Each row is a point on a landscape with many peaks, with its height.
From any point a climber takes the steepest step (rise divided by distance) to one of its 5 nearest points. It stops when none of these is higher. Distance is the straight distance between rows; heights are no part of it.
Z678: [114 132 102 115 123 137 148 160]  h=578
Z743: [190 151 173 161  80 153 156 173]  h=651
Z369: [176 134 166 141  65 141 151 156]  h=767
Z783: [137 119 172 123  94 120 133  99]  h=435
Z855: [144 174 137 174 176 168 196 170]  h=335
Z36: [139 153 133 122 133 180 149 147]  h=342
Z97: [ 93 132  92 112 160  67  94  90]  h=308
Z938: [101 116 102 116 116 111 134 144]  h=553
Z871: [140 155  96 131 141 146 156 174]  h=479
Z622: [ 79 112  75 107 193  91  83  78]  h=216
Z481: [126 136 118 115 132 161 153 152]  h=484
Z74: [105 104 122 111 121 139 146 132]  h=514
Z324: [178 157 170 139  78 143 148 159]  h=678
Z819: [ 95 152  98 105 142  80 126 114]  h=676
Z598: [ 80 122  83 112 181  81  95  76]  h=296
Z758: [108 118 114 114 117 139 150 143]  h=539
Z301: [109 165  93  99 141  88 130 126]  h=590
Z955: [165 187 172 143 133 170 151 146]  h=629
Z429: [120  53  97 138 131  93  58 114]  h=328
Z650: [102  78 105 132 128 101 115 124]  h=508
Z328: [106  80 129 124 129 130 126 108]  h=292
Z994: [ 97 121  95 122 133  69 105 118]  h=495
Z899: [166 189 169 168 147 168 165 145]  h=350
Z980: [ 88 148  92  99 164  82 120  89]  h=491
Z941: [147 130 173 122  90 133 134 105]  h=482
Z344: [111  96 149 118 118 141 138 100]  h=198
Z509: [176 180 180 154 121 162 152 149]  h=478
Z317: [104 129  96 119 123  85 134 140]  h=575
Z197: [102  58 115 139 129 112  96 118]  h=464
Z235: [121  68 148 131 128 133 101  84]  h=310
Z689: [102  98 106 121 124 105 126 140]  h=543
Z433: [ 97 109  95 124 162  64  60  83]  h=274
Z420: [127 159  91 120 132 126 147 172]  h=780
Z854: [106 132  94 113 117 105 139 149]  h=554
Z943: [184 167 176 166  97 154 148 170]  h=620
Z908: [163 163 175 129  97 149 140 137]  h=582
Z350: [113  70 136 128 132 129 116 100]  h=251
Z704: [128  90 156 132 118 125 118  80]  h=49
Z219: [130 136 156 110 111 157 142 109]  h=420
Z995: [166 136 168 128  74 130 147 128]  h=600
Z887: [158 184 163 155 144 170 155 143]  h=394
Z106: [101 115  95 126 145  63  82 100]  h=329
Z273: [150 181 158 162 167 178 179 157]  h=314
Z320: [116  58 135 135 138 132  96  85]  h=382
Z493: [122 178  87 108 139  99 134 141]  h=523
Z998: [ 98  94 126 108 127 136 140 119]  h=459
Z437: [122 139 140 111 115 164 148 124]  h=398
Z742: [164 172 171 133 107 156 142 137]  h=515
Z687: [118  69  88 127 132  81  48 114]  h=354
Z985: [128 102 170 124 102 121 120  84]  h=291
Z439: [105  84  96 137 133  77  87 121]  h=428
Z748: [148 163 113 153 155 166 168 180]  h=402
Z200: [149 165 161 120 112 161 141 131]  h=471
Z60: [120  51 121 134 137 128  80  96]  h=415
Z551: [135 154 111 137 144 168 158 169]  h=307
Z63: [115  91  96 131 148  69  49 102]  h=340
Z186: [158 152 171 124  86 145 139 126]  h=519
Z628: [132 144 138 113 129 172 146 137]  h=407
Z577: [141 167  93 129 139 137 147 179]  h=593
Z362: [148 168 133 151 162 177 162 162]  h=353
Z553: [134  46  93 126 131 115  45 109]  h=275
Z912: [139 148 158 114 116 158 147 118]  h=401

Call two points neighbours if one is among the 5 nearest of the other. Go from one point of each pair to the other, from neighbour to neighbour, staying as high as possible. Name the lowest point that can't be avoided.
Z819, Z369 | Z628
Z420, Z819 | Z854
Z955, Z369 | Z742

For each start below, name the point where the climber stops.
Z200 | Z369
Z551 | Z420
Z998 | Z420
Z854 | Z819
Z628 | Z420
Z362 | Z420
Z622 | Z819
Z433 | Z819
Z186 | Z369
